Each row is a point on a landscape with many peaks, with its height.
From any point a climber steps to the highest of the 2 points nearest to it. It stops when none of these is higher. Distance is the straight distance between rows; heights are no part of it.
zak height 648: [77, 104, 107, 101, 93, 90, 86, 100, 133, 111, 110, 101, 142, 95, 104, 100, 101, 81, 96, 80, 50, 68, 125, 112, 73, 116, 87, 85, 125, 91, 129, 118]
tibi height 592: [101, 59, 102, 125, 104, 124, 81, 145, 109, 135, 110, 95, 118, 71, 110, 98, 121, 94, 78, 120, 134, 111, 88, 120, 85, 99, 126, 102, 100, 84, 92, 120]
Bagib height 360: [99, 115, 93, 110, 113, 87, 104, 111, 93, 117, 89, 130, 109, 94, 110, 107, 70, 106, 135, 124, 108, 106, 112, 88, 94, 106, 119, 92, 124, 90, 109, 88]
Lesat height 371: [103, 130, 108, 81, 100, 86, 151, 79, 76, 108, 90, 102, 73, 116, 119, 99, 95, 80, 78, 108, 83, 67, 115, 109, 105, 98, 108, 111, 109, 97, 89, 68]
zez height 449: [121, 114, 94, 112, 135, 100, 103, 77, 112, 109, 85, 116, 113, 100, 92, 103, 66, 134, 149, 105, 95, 90, 123, 74, 76, 129, 114, 111, 127, 101, 113, 113]
Dogi height 641: [85, 101, 101, 107, 117, 80, 89, 108, 133, 122, 124, 126, 145, 101, 107, 95, 75, 107, 106, 103, 97, 108, 118, 105, 93, 111, 92, 74, 147, 92, 119, 134]
Kofov height 568: [116, 105, 79, 89, 88, 109, 86, 109, 74, 85, 93, 94, 66, 94, 130, 124, 110, 95, 87, 101, 97, 103, 98, 130, 116, 78, 97, 76, 73, 112, 84, 78]
zugu height 143: [121, 105, 112, 94, 116, 115, 107, 94, 105, 116, 79, 111, 76, 90, 128, 113, 89, 109, 88, 117, 116, 81, 68, 130, 106, 86, 114, 79, 98, 111, 72, 97]
seka height 507: [103, 117, 91, 95, 120, 81, 100, 104, 112, 103, 113, 112, 114, 113, 99, 119, 68, 121, 110, 111, 136, 111, 106, 118, 114, 103, 94, 94, 131, 119, 87, 107]
fana height 356: [88, 102, 99, 91, 99, 99, 129, 114, 62, 107, 133, 106, 103, 107, 122, 113, 102, 109, 66, 107, 105, 88, 133, 111, 124, 95, 103, 99, 121, 51, 85, 82]
Liv height 301: [63, 103, 72, 100, 91, 118, 86, 154, 69, 76, 98, 108, 105, 84, 91, 85, 117, 81, 113, 105, 93, 113, 116, 64, 104, 93, 91, 94, 86, 69, 108, 83]
vuk height 122: [107, 66, 96, 120, 109, 119, 87, 91, 84, 72, 121, 93, 93, 107, 104, 104, 114, 124, 96, 64, 77, 97, 149, 100, 88, 111, 117, 113, 115, 75, 122, 111]
Rusa height 178: [116, 71, 112, 116, 80, 96, 123, 94, 89, 99, 108, 59, 91, 89, 88, 96, 131, 98, 103, 109, 130, 95, 88, 67, 108, 104, 127, 145, 79, 103, 94, 104]
guv height 445: [79, 125, 93, 92, 100, 92, 108, 103, 93, 90, 86, 95, 72, 116, 111, 95, 125, 64, 81, 95, 61, 85, 133, 112, 92, 95, 94, 114, 120, 114, 102, 78]
Tiz height 591: [87, 79, 108, 110, 117, 113, 77, 91, 130, 102, 113, 94, 125, 91, 106, 91, 114, 89, 94, 69, 51, 74, 139, 109, 54, 119, 96, 100, 120, 86, 129, 124]
didi height 205: [119, 99, 102, 115, 115, 92, 138, 73, 92, 85, 84, 89, 56, 116, 69, 97, 103, 110, 108, 110, 114, 97, 91, 65, 101, 114, 127, 136, 98, 109, 98, 72]
ket height 442: [97, 111, 114, 73, 96, 82, 97, 68, 105, 102, 100, 121, 122, 129, 66, 98, 63, 125, 108, 98, 105, 113, 43, 101, 113, 95, 69, 85, 75, 108, 95, 122]
Tefug height 571: [103, 89, 90, 110, 105, 95, 76, 109, 112, 103, 134, 105, 147, 97, 93, 111, 87, 114, 106, 80, 105, 107, 132, 110, 96, 115, 85, 77, 133, 91, 119, 117]
Bav height 373: [93, 121, 99, 90, 102, 101, 121, 100, 75, 84, 84, 116, 109, 97, 79, 88, 88, 107, 128, 117, 109, 101, 82, 64, 110, 99, 103, 107, 77, 83, 95, 77]
dogif height 375: [91, 132, 90, 103, 127, 102, 82, 118, 106, 67, 77, 117, 86, 114, 92, 97, 85, 96, 128, 97, 69, 111, 156, 107, 90, 106, 104, 99, 148, 122, 113, 94]
genep height 483: [110, 92, 96, 90, 79, 93, 108, 73, 88, 104, 126, 101, 114, 104, 89, 101, 99, 117, 89, 77, 99, 105, 98, 97, 119, 103, 75, 93, 95, 89, 107, 97]
dato height 492: [119, 83, 111, 126, 120, 103, 99, 71, 115, 108, 96, 101, 106, 90, 95, 101, 90, 118, 126, 93, 81, 84, 125, 77, 70, 126, 125, 109, 118, 93, 123, 121]
gon height 440: [92, 109, 105, 77, 81, 89, 114, 62, 87, 96, 107, 106, 125, 109, 92, 97, 98, 106, 91, 71, 68, 90, 105, 93, 110, 105, 57, 93, 88, 85, 100, 101]
mibof height 400: [107, 131, 94, 100, 127, 102, 81, 108, 116, 84, 67, 125, 74, 112, 109, 95, 75, 91, 125, 108, 86, 118, 120, 106, 100, 95, 108, 82, 135, 126, 103, 90]
zolet height 454: [101, 87, 105, 116, 107, 117, 69, 116, 122, 88, 108, 81, 84, 93, 125, 110, 114, 88, 92, 70, 90, 97, 128, 125, 76, 103, 108, 97, 107, 124, 106, 119]
Lotap height 144: [88, 120, 86, 100, 86, 101, 97, 108, 92, 65, 82, 72, 114, 83, 86, 105, 102, 98, 144, 90, 90, 92, 125, 67, 88, 116, 99, 120, 91, 97, 115, 95]
pip height 762: [93, 85, 110, 95, 90, 107, 82, 117, 119, 119, 125, 117, 128, 85, 108, 97, 103, 99, 68, 95, 108, 112, 66, 134, 123, 91, 77, 67, 97, 83, 90, 127]
tofik height 251: [67, 124, 89, 77, 94, 84, 125, 126, 99, 80, 121, 83, 116, 114, 74, 94, 108, 95, 88, 99, 126, 112, 117, 92, 127, 108, 74, 111, 128, 102, 98, 91]
bam height 291: [72, 90, 125, 91, 107, 119, 85, 100, 138, 86, 91, 123, 124, 91, 84, 58, 112, 86, 88, 88, 62, 120, 80, 90, 86, 106, 66, 84, 93, 98, 112, 132]
ked height 600: [104, 91, 101, 115, 101, 93, 96, 120, 102, 111, 103, 79, 72, 95, 131, 112, 116, 78, 71, 116, 131, 101, 103, 139, 105, 90, 128, 104, 99, 114, 89, 100]
Tel height 531: [120, 81, 110, 114, 106, 106, 113, 109, 112, 107, 100, 70, 64, 98, 105, 99, 117, 87, 75, 119, 150, 111, 82, 114, 107, 103, 119, 125, 96, 124, 80, 106]
Delel height 450: [79, 71, 127, 110, 98, 117, 78, 121, 135, 141, 118, 90, 119, 73, 138, 72, 126, 62, 69, 121, 98, 99, 74, 108, 61, 93, 113, 110, 94, 95, 97, 116]
Rut height 370: [119, 125, 94, 79, 82, 89, 122, 59, 126, 86, 86, 73, 80, 121, 68, 97, 115, 86, 94, 87, 103, 96, 58, 85, 121, 84, 58, 113, 45, 137, 74, 101]
kibo height 99: [129, 80, 73, 116, 99, 100, 77, 93, 69, 97, 121, 97, 93, 104, 106, 133, 82, 140, 124, 78, 106, 108, 134, 107, 98, 102, 117, 86, 110, 93, 111, 87]
fusup height 181: [101, 57, 99, 127, 94, 108, 103, 119, 87, 105, 127, 67, 103, 93, 108, 111, 124, 100, 83, 102, 130, 95, 115, 102, 96, 103, 132, 129, 106, 84, 103, 111]
bozev height 684: [122, 65, 99, 129, 122, 126, 73, 132, 111, 111, 99, 105, 98, 80, 105, 101, 96, 111, 97, 111, 129, 116, 101, 123, 88, 110, 128, 92, 116, 104, 95, 128]
deg height 221: [126, 104, 101, 95, 101, 87, 141, 66, 78, 102, 96, 82, 62, 106, 86, 108, 100, 112, 107, 113, 116, 84, 88, 69, 106, 99, 122, 141, 73, 95, 88, 65]
Zev height 441: [87, 106, 88, 83, 87, 78, 116, 71, 93, 85, 96, 119, 94, 135, 45, 82, 102, 100, 100, 77, 76, 127, 91, 81, 123, 101, 53, 94, 105, 114, 118, 84]
merog height 233: [70, 78, 99, 113, 77, 68, 85, 126, 114, 120, 109, 101, 111, 112, 94, 68, 118, 62, 89, 117, 96, 125, 88, 77, 101, 93, 99, 111, 105, 104, 127, 94]
luso height 401: [102, 113, 104, 101, 112, 66, 110, 95, 101, 113, 81, 118, 110, 110, 88, 89, 67, 106, 139, 124, 94, 96, 116, 71, 85, 117, 110, 109, 132, 102, 114, 99]
redag height 338: [106, 135, 99, 69, 102, 92, 139, 71, 55, 98, 100, 110, 81, 112, 124, 121, 87, 106, 90, 102, 95, 74, 112, 105, 110, 85, 100, 107, 93, 82, 71, 69]
Zozo height 618: [110, 104, 75, 99, 101, 96, 88, 122, 61, 102, 105, 109, 65, 112, 124, 120, 102, 102, 83, 101, 119, 114, 108, 130, 117, 82, 104, 75, 101, 98, 94, 78]
rel height 167: [97, 78, 106, 106, 97, 117, 62, 121, 109, 114, 96, 118, 100, 77, 127, 87, 105, 81, 92, 109, 81, 113, 78, 108, 78, 85, 117, 76, 82, 99, 102, 107]
Pur height 90: [124, 75, 71, 105, 84, 99, 68, 97, 68, 87, 116, 91, 88, 91, 103, 122, 97, 120, 111, 68, 105, 117, 112, 115, 104, 91, 105, 75, 96, 102, 110, 96]
sobat height 730: [69, 101, 113, 94, 111, 86, 83, 102, 145, 107, 112, 122, 132, 100, 108, 94, 89, 88, 92, 88, 74, 98, 105, 121, 86, 107, 78, 83, 131, 109, 113, 127]
deda height 279: [72, 99, 78, 101, 77, 84, 90, 128, 75, 104, 115, 105, 124, 90, 99, 94, 105, 89, 122, 101, 90, 101, 112, 66, 101, 100, 106, 95, 102, 68, 121, 79]
mabus height 651: [92, 101, 73, 110, 90, 117, 80, 144, 73, 88, 117, 85, 117, 80, 118, 126, 113, 112, 104, 101, 122, 85, 129, 127, 104, 107, 116, 96, 104, 69, 91, 108]
zires height 487: [86, 85, 93, 92, 94, 78, 103, 93, 100, 98, 114, 113, 101, 129, 55, 67, 107, 95, 76, 80, 89, 139, 90, 85, 118, 104, 68, 95, 116, 95, 117, 97]
zudef height 585: [124, 81, 107, 96, 104, 131, 90, 91, 114, 96, 96, 103, 85, 89, 107, 86, 107, 94, 77, 97, 96, 121, 56, 105, 118, 89, 89, 76, 64, 102, 79, 107]
duf height 93: [96, 92, 114, 95, 87, 84, 131, 102, 87, 142, 109, 114, 119, 102, 95, 91, 78, 115, 107, 141, 124, 105, 71, 76, 117, 96, 120, 108, 106, 74, 102, 88]
rebot height 408: [103, 135, 97, 60, 71, 86, 106, 55, 86, 94, 106, 106, 124, 96, 110, 111, 80, 118, 106, 64, 62, 78, 101, 113, 98, 94, 57, 78, 74, 96, 91, 100]
putu height 109: [117, 88, 86, 113, 115, 111, 76, 103, 74, 83, 122, 102, 87, 105, 118, 133, 89, 131, 107, 74, 81, 101, 156, 118, 95, 102, 122, 93, 129, 80, 107, 96]
lopi height 485: [101, 69, 109, 107, 100, 109, 82, 99, 114, 97, 107, 76, 90, 87, 124, 94, 123, 75, 72, 78, 87, 96, 106, 114, 78, 103, 98, 106, 95, 112, 107, 109]
dekob height 128: [100, 124, 114, 78, 104, 111, 128, 96, 109, 123, 89, 124, 105, 91, 118, 101, 83, 103, 92, 135, 119, 87, 53, 114, 122, 82, 101, 92, 86, 90, 64, 95]
Rek height 378: [91, 139, 110, 71, 97, 81, 104, 60, 100, 102, 90, 120, 125, 111, 111, 115, 66, 121, 121, 88, 77, 85, 91, 106, 90, 102, 75, 77, 104, 113, 92, 107]
Nife height 410: [101, 125, 81, 75, 95, 78, 131, 58, 94, 87, 98, 105, 80, 140, 44, 89, 97, 107, 88, 73, 77, 109, 86, 101, 112, 100, 50, 110, 96, 119, 96, 72]
Zus height 299: [88, 136, 75, 82, 99, 94, 103, 110, 64, 74, 120, 95, 98, 111, 103, 128, 94, 117, 101, 87, 130, 98, 132, 121, 118, 101, 82, 106, 114, 92, 76, 80]
Fosu height 548: [99, 80, 110, 91, 99, 96, 108, 88, 103, 97, 121, 116, 115, 114, 74, 74, 100, 111, 79, 94, 105, 125, 71, 83, 130, 95, 79, 94, 98, 82, 113, 100]
Dasa height 392: [90, 91, 110, 99, 94, 109, 120, 116, 75, 112, 120, 98, 104, 95, 137, 109, 118, 86, 63, 108, 109, 83, 119, 115, 108, 88, 119, 108, 105, 64, 90, 92]
senud height 482: [119, 97, 91, 111, 101, 120, 103, 103, 73, 63, 85, 74, 67, 95, 98, 120, 110, 112, 123, 104, 118, 84, 112, 96, 102, 96, 119, 126, 67, 106, 90, 97]
Dasu height 132: [68, 118, 80, 97, 82, 95, 111, 116, 89, 73, 83, 70, 115, 96, 83, 93, 134, 77, 113, 84, 77, 81, 136, 73, 92, 112, 94, 127, 100, 92, 116, 93]
Rud height 565: [114, 102, 90, 105, 131, 79, 82, 98, 130, 127, 121, 132, 125, 107, 107, 119, 60, 127, 108, 105, 118, 114, 114, 123, 102, 103, 96, 81, 141, 113, 102, 126]
rez height 649: [89, 91, 95, 93, 83, 100, 90, 123, 98, 110, 135, 109, 128, 91, 123, 103, 113, 94, 68, 85, 99, 100, 105, 128, 106, 92, 86, 70, 112, 76, 102, 106]
nem height 170: [115, 112, 111, 100, 124, 103, 120, 71, 125, 80, 68, 83, 79, 107, 55, 79, 112, 100, 113, 96, 88, 94, 92, 80, 84, 121, 87, 120, 109, 138, 111, 106]
Vum height 432: [126, 113, 100, 88, 72, 84, 107, 56, 100, 111, 116, 75, 106, 98, 96, 125, 86, 126, 105, 87, 123, 83, 80, 108, 102, 106, 81, 103, 75, 129, 88, 109]
gorev height 185: [102, 80, 117, 120, 68, 84, 98, 97, 110, 112, 95, 72, 100, 83, 96, 89, 127, 68, 101, 115, 106, 101, 74, 63, 93, 109, 123, 135, 79, 113, 109, 105]
neneg height 329: [114, 110, 78, 107, 110, 92, 88, 110, 79, 124, 88, 125, 115, 96, 116, 120, 61, 133, 141, 127, 126, 106, 105, 110, 91, 101, 120, 79, 111, 101, 96, 100]
mog height 227: [91, 100, 95, 103, 100, 84, 112, 112, 115, 94, 119, 75, 121, 103, 85, 96, 110, 99, 87, 90, 134, 103, 118, 103, 110, 113, 90, 119, 129, 104, 103, 113]
Kupo height 581: [77, 101, 83, 98, 77, 103, 60, 152, 92, 110, 132, 95, 137, 85, 127, 114, 117, 77, 84, 100, 100, 92, 107, 124, 88, 88, 97, 77, 98, 72, 101, 97]
nin height 512: [84, 102, 121, 92, 94, 68, 118, 69, 112, 112, 69, 130, 86, 125, 78, 73, 96, 82, 98, 99, 50, 102, 78, 87, 98, 93, 81, 96, 108, 111, 120, 104]
dimu height 535: [119, 128, 81, 86, 97, 127, 100, 92, 62, 67, 82, 88, 62, 105, 113, 129, 97, 104, 103, 90, 98, 99, 106, 112, 118, 77, 102, 88, 57, 101, 75, 69]
goka height 446: [117, 125, 109, 76, 101, 106, 144, 73, 109, 105, 103, 65, 72, 99, 105, 115, 99, 102, 68, 104, 132, 75, 77, 124, 119, 91, 97, 116, 74, 120, 55, 92]
mez height 479: [91, 64, 87, 122, 112, 119, 61, 130, 117, 78, 134, 77, 104, 95, 108, 99, 128, 97, 88, 73, 115, 120, 131, 126, 84, 109, 95, 101, 110, 102, 104, 127]
belu height 75: [115, 95, 85, 104, 87, 112, 67, 93, 82, 71, 86, 94, 71, 107, 84, 99, 91, 107, 120, 76, 64, 118, 106, 86, 106, 88, 93, 75, 77, 119, 115, 76]
Lub height 412: [77, 130, 96, 84, 104, 98, 141, 107, 79, 86, 89, 89, 64, 113, 127, 105, 131, 61, 72, 107, 79, 68, 131, 103, 107, 90, 98, 124, 95, 92, 86, 72]
kunu height 313: [73, 102, 116, 91, 124, 145, 86, 125, 122, 79, 82, 117, 133, 87, 99, 64, 115, 78, 90, 98, 68, 115, 103, 83, 80, 108, 78, 98, 102, 76, 102, 118]
fodot height 352: [91, 117, 109, 113, 124, 127, 86, 112, 107, 69, 79, 105, 92, 86, 99, 92, 95, 98, 126, 96, 69, 99, 138, 93, 74, 110, 117, 105, 113, 100, 114, 100]
lebe height 524: [94, 82, 91, 112, 113, 105, 72, 116, 128, 92, 136, 92, 134, 95, 90, 98, 118, 97, 86, 69, 102, 121, 135, 114, 93, 115, 84, 93, 137, 101, 119, 125]
dus height 155: [99, 101, 107, 96, 108, 119, 85, 112, 101, 109, 84, 123, 90, 83, 140, 98, 100, 79, 84, 110, 95, 96, 83, 121, 99, 87, 107, 80, 92, 96, 85, 103]
diri height 580: [93, 106, 114, 91, 118, 93, 90, 82, 112, 100, 78, 134, 81, 116, 99, 77, 94, 92, 87, 90, 40, 109, 108, 105, 89, 95, 86, 83, 123, 115, 121, 95]
nuri height 802: [118, 68, 77, 129, 115, 106, 83, 137, 87, 98, 102, 101, 84, 98, 99, 110, 107, 109, 102, 115, 151, 125, 109, 117, 106, 95, 125, 107, 112, 94, 103, 105]
zefi height 74: [76, 108, 113, 99, 84, 84, 126, 117, 119, 129, 101, 103, 138, 98, 87, 82, 80, 95, 110, 134, 129, 101, 80, 72, 118, 98, 104, 114, 104, 79, 102, 96]
befi height 688: [115, 90, 73, 111, 107, 93, 92, 136, 82, 113, 106, 96, 77, 115, 121, 114, 99, 98, 87, 121, 136, 113, 113, 127, 111, 79, 124, 88, 119, 101, 97, 89]
ton height 443: [99, 76, 118, 100, 87, 112, 114, 110, 102, 137, 115, 95, 108, 78, 135, 96, 120, 95, 66, 121, 111, 83, 88, 105, 102, 94, 121, 107, 79, 67, 80, 100]
Fut height 192: [123, 79, 120, 111, 86, 109, 65, 90, 130, 128, 84, 99, 92, 76, 117, 112, 105, 104, 100, 104, 93, 94, 38, 100, 94, 92, 95, 78, 70, 129, 88, 124]
laz height 246: [132, 96, 112, 100, 83, 72, 123, 67, 84, 131, 99, 90, 85, 104, 95, 107, 85, 111, 114, 116, 123, 96, 82, 73, 102, 102, 125, 118, 93, 116, 101, 80]
puled height 652: [110, 77, 106, 95, 98, 117, 88, 104, 108, 114, 101, 118, 109, 89, 91, 94, 104, 111, 81, 101, 124, 125, 49, 111, 125, 92, 84, 74, 79, 95, 80, 121]
Feb height 477: [124, 102, 89, 105, 81, 95, 91, 87, 98, 92, 111, 61, 96, 89, 109, 132, 106, 112, 113, 79, 124, 87, 104, 116, 95, 108, 102, 107, 90, 130, 98, 112]
Simo height 134: [106, 70, 108, 128, 125, 109, 110, 93, 90, 77, 110, 96, 74, 109, 112, 107, 120, 106, 101, 85, 70, 80, 150, 93, 82, 118, 132, 130, 122, 82, 119, 109]
fumun height 210: [120, 90, 124, 94, 74, 92, 94, 82, 123, 140, 96, 110, 112, 84, 115, 108, 82, 112, 113, 117, 102, 80, 38, 94, 105, 93, 105, 90, 74, 116, 98, 121]
gerim height 428: [119, 116, 88, 114, 132, 118, 84, 111, 103, 90, 72, 115, 67, 114, 104, 110, 74, 101, 119, 124, 119, 123, 103, 115, 108, 93, 119, 80, 114, 135, 91, 92]
sez height 147: [94, 68, 113, 120, 107, 116, 105, 101, 94, 89, 94, 86, 86, 99, 119, 97, 126, 91, 91, 104, 81, 81, 133, 93, 77, 111, 139, 144, 96, 86, 110, 106]
rup height 530: [89, 108, 104, 91, 116, 86, 89, 90, 112, 98, 96, 126, 70, 134, 103, 92, 93, 77, 77, 91, 70, 114, 107, 127, 99, 89, 84, 72, 130, 126, 113, 91]
daza height 333: [79, 104, 109, 108, 113, 119, 86, 117, 101, 82, 86, 109, 117, 87, 97, 78, 111, 84, 105, 98, 78, 103, 114, 82, 79, 108, 104, 100, 103, 86, 111, 102]
Mobav height 406: [90, 121, 112, 78, 110, 91, 100, 65, 113, 104, 91, 138, 122, 124, 88, 98, 51, 129, 120, 95, 85, 103, 77, 104, 100, 98, 66, 69, 102, 114, 100, 112]
bip height 458: [83, 109, 116, 89, 101, 73, 140, 74, 113, 114, 70, 124, 92, 127, 59, 67, 92, 90, 98, 121, 76, 100, 66, 71, 109, 91, 91, 113, 97, 101, 109, 85]
logor height 589: [103, 96, 74, 108, 84, 118, 72, 135, 82, 109, 108, 82, 124, 63, 111, 130, 107, 115, 103, 94, 118, 88, 94, 156, 93, 103, 97, 78, 89, 73, 85, 118]
pani height 179: [110, 72, 113, 120, 95, 109, 46, 113, 135, 123, 94, 107, 96, 78, 119, 100, 106, 80, 100, 105, 90, 103, 64, 109, 71, 92, 105, 78, 80, 123, 108, 123]
ter height 204: [98, 85, 106, 113, 84, 90, 124, 111, 99, 100, 127, 56, 105, 99, 89, 96, 125, 96, 81, 103, 151, 102, 115, 93, 112, 109, 116, 139, 106, 101, 95, 109]
nerov height 82: [120, 88, 88, 109, 79, 114, 60, 94, 87, 74, 108, 89, 96, 88, 112, 111, 103, 107, 107, 66, 73, 117, 115, 112, 96, 90, 91, 74, 82, 98, 110, 102]
sapaz height 121: [66, 116, 91, 93, 96, 110, 118, 106, 87, 83, 79, 96, 115, 99, 72, 77, 132, 82, 100, 83, 48, 79, 132, 73, 91, 119, 74, 120, 103, 82, 119, 88]
gaz height 271: [64, 90, 132, 88, 110, 113, 80, 110, 143, 108, 91, 127, 127, 96, 112, 66, 110, 67, 79, 99, 79, 103, 60, 105, 88, 89, 72, 85, 81, 113, 95, 138]
bano height 297: [116, 123, 107, 83, 99, 99, 139, 34, 86, 103, 77, 106, 84, 108, 94, 93, 94, 115, 97, 84, 59, 64, 95, 85, 91, 106, 93, 109, 87, 96, 93, 77]
zokev height 256: [68, 86, 90, 114, 84, 74, 72, 138, 98, 111, 116, 110, 126, 105, 101, 89, 98, 73, 103, 111, 96, 120, 108, 83, 93, 95, 100, 85, 110, 86, 137, 95]
nub height 209: [86, 78, 112, 107, 71, 79, 86, 113, 113, 116, 99, 93, 104, 101, 93, 72, 127, 62, 93, 110, 93, 113, 69, 58, 87, 97, 109, 123, 77, 102, 124, 90]
siz height 525: [120, 104, 99, 109, 106, 112, 107, 99, 87, 80, 97, 84, 92, 91, 106, 120, 101, 113, 123, 95, 115, 92, 119, 106, 100, 109, 115, 114, 96, 106, 102, 105]
suse height 276: [76, 128, 68, 92, 111, 80, 108, 127, 79, 75, 110, 93, 105, 116, 76, 114, 94, 107, 119, 99, 135, 109, 141, 97, 112, 100, 88, 113, 132, 106, 98, 79]
mufeb height 345: [105, 98, 97, 99, 90, 110, 95, 113, 79, 92, 79, 113, 94, 85, 91, 91, 97, 101, 116, 118, 107, 115, 78, 74, 106, 94, 107, 90, 79, 87, 98, 75]
mezom height 484: [115, 102, 113, 106, 104, 109, 134, 85, 105, 93, 103, 66, 66, 99, 95, 100, 117, 91, 74, 115, 146, 90, 75, 116, 127, 95, 112, 128, 76, 119, 70, 93]
pidef height 250: [81, 102, 137, 94, 104, 108, 89, 104, 148, 113, 88, 128, 132, 90, 113, 91, 84, 88, 106, 116, 96, 89, 55, 105, 100, 92, 93, 85, 94, 106, 94, 134]
nar height 541: [109, 64, 120, 116, 103, 115, 86, 78, 119, 108, 112, 93, 110, 90, 96, 87, 111, 106, 104, 70, 58, 81, 124, 84, 66, 129, 117, 102, 113, 87, 125, 122]
Dezim height 514: [91, 74, 120, 119, 103, 130, 90, 134, 116, 140, 104, 104, 130, 65, 131, 83, 124, 87, 82, 123, 109, 87, 71, 107, 84, 97, 123, 101, 80, 74, 86, 123]
puzev height 326: [89, 112, 80, 91, 100, 91, 113, 112, 68, 94, 132, 113, 107, 114, 110, 114, 99, 115, 80, 91, 105, 105, 140, 109, 121, 105, 91, 101, 139, 73, 93, 75]
betev height 459: [113, 116, 93, 101, 135, 105, 101, 103, 114, 83, 92, 105, 80, 114, 83, 103, 85, 104, 107, 110, 142, 120, 98, 113, 110, 105, 103, 94, 123, 131, 92, 95]
fave height 509: [128, 114, 81, 104, 105, 140, 99, 89, 65, 55, 86, 77, 60, 109, 96, 135, 92, 132, 122, 91, 107, 93, 103, 105, 112, 86, 118, 102, 57, 105, 77, 80]
pib height 411: [77, 119, 105, 82, 97, 90, 133, 91, 94, 104, 85, 121, 110, 107, 79, 72, 97, 92, 105, 120, 85, 105, 86, 66, 115, 98, 88, 110, 86, 82, 97, 83]
Sova height 58: [72, 117, 105, 101, 105, 87, 118, 118, 112, 111, 93, 94, 142, 100, 74, 86, 89, 103, 127, 130, 136, 104, 108, 63, 105, 117, 115, 124, 120, 78, 109, 100]
dep height 315: [122, 122, 103, 73, 103, 111, 136, 49, 63, 93, 92, 106, 75, 109, 110, 110, 86, 119, 96, 91, 81, 80, 91, 97, 95, 94, 101, 105, 75, 91, 76, 70]
Lipa height 527: [107, 83, 116, 94, 104, 121, 99, 86, 120, 98, 100, 92, 86, 98, 106, 87, 123, 79, 70, 87, 97, 105, 91, 106, 98, 100, 95, 102, 90, 114, 90, 108]
pefo height 586: [106, 99, 95, 104, 123, 122, 93, 124, 100, 81, 112, 95, 116, 87, 115, 118, 96, 123, 114, 94, 119, 97, 129, 127, 100, 112, 108, 94, 118, 86, 89, 120]
Levir height 395: [114, 120, 101, 88, 80, 80, 115, 64, 110, 88, 92, 85, 88, 106, 85, 101, 95, 98, 109, 96, 108, 94, 78, 91, 113, 96, 80, 105, 68, 127, 89, 94]
vani height 274: [130, 95, 107, 108, 78, 69, 98, 84, 91, 133, 103, 100, 100, 101, 100, 115, 69, 133, 127, 124, 131, 106, 72, 83, 104, 98, 116, 93, 88, 109, 108, 99]
podif height 186: [120, 105, 105, 108, 120, 84, 117, 76, 126, 96, 74, 92, 67, 115, 65, 92, 90, 97, 124, 117, 117, 105, 80, 71, 101, 113, 112, 123, 115, 140, 104, 96]
Pagi height 70: [101, 113, 89, 103, 84, 116, 56, 120, 99, 71, 77, 88, 63, 103, 110, 97, 97, 79, 113, 87, 62, 121, 107, 109, 93, 74, 94, 72, 74, 135, 107, 79]
vekon height 300: [131, 97, 81, 112, 96, 88, 92, 100, 77, 130, 85, 102, 100, 97, 91, 123, 69, 150, 138, 128, 140, 115, 69, 101, 99, 98, 112, 89, 86, 107, 90, 101]
viti height 481: [90, 112, 101, 87, 95, 71, 107, 98, 107, 104, 98, 101, 86, 120, 111, 104, 113, 71, 78, 92, 87, 95, 118, 124, 104, 94, 94, 95, 127, 122, 100, 88]
givop height 110: [106, 105, 114, 103, 102, 99, 126, 106, 92, 129, 94, 112, 98, 85, 112, 101, 84, 115, 103, 143, 129, 95, 75, 93, 106, 91, 132, 106, 92, 81, 84, 94]
zote height 156: [106, 124, 92, 96, 102, 98, 104, 96, 114, 75, 69, 83, 100, 93, 58, 91, 100, 100, 148, 99, 87, 102, 103, 63, 89, 119, 91, 117, 101, 128, 121, 107]
bilu height 163: [102, 57, 110, 129, 109, 122, 105, 111, 92, 103, 116, 73, 98, 88, 133, 115, 130, 98, 79, 104, 109, 78, 124, 106, 85, 110, 145, 134, 90, 67, 102, 113]
kivov height 389: [104, 135, 83, 80, 104, 94, 148, 57, 97, 82, 83, 85, 71, 130, 49, 93, 114, 93, 81, 77, 82, 89, 102, 112, 115, 100, 52, 121, 94, 118, 85, 77]
Sabi height 232: [83, 113, 145, 83, 88, 87, 113, 92, 137, 138, 90, 118, 125, 88, 113, 102, 77, 101, 112, 127, 93, 76, 46, 100, 105, 90, 96, 90, 88, 112, 94, 127]
zapu height 486: [92, 98, 119, 84, 94, 86, 121, 75, 117, 111, 115, 113, 128, 117, 62, 85, 81, 122, 90, 99, 117, 116, 58, 88, 122, 107, 65, 94, 96, 97, 97, 118]
gatim height 320: [88, 99, 71, 106, 85, 120, 94, 136, 69, 71, 82, 96, 89, 88, 95, 100, 112, 90, 133, 109, 105, 117, 105, 74, 110, 84, 113, 106, 64, 89, 105, 72]

For each start below, name the point where the climber stops.
gorev -> diri
vuk -> nuri
tofik -> nuri
dep -> diri
bano -> diri
Sabi -> sobat

Call two points neighbours if one is among the 2 nearest of the other. Go from one point of each pair to the other, from neighbour to neighbour, staying as high as possible. Name the lowest point that can't be avoided.
mabus, pip -> Kupo
siz, diri -> Rusa
nuri, mabus -> senud
sobat, nuri -> zolet
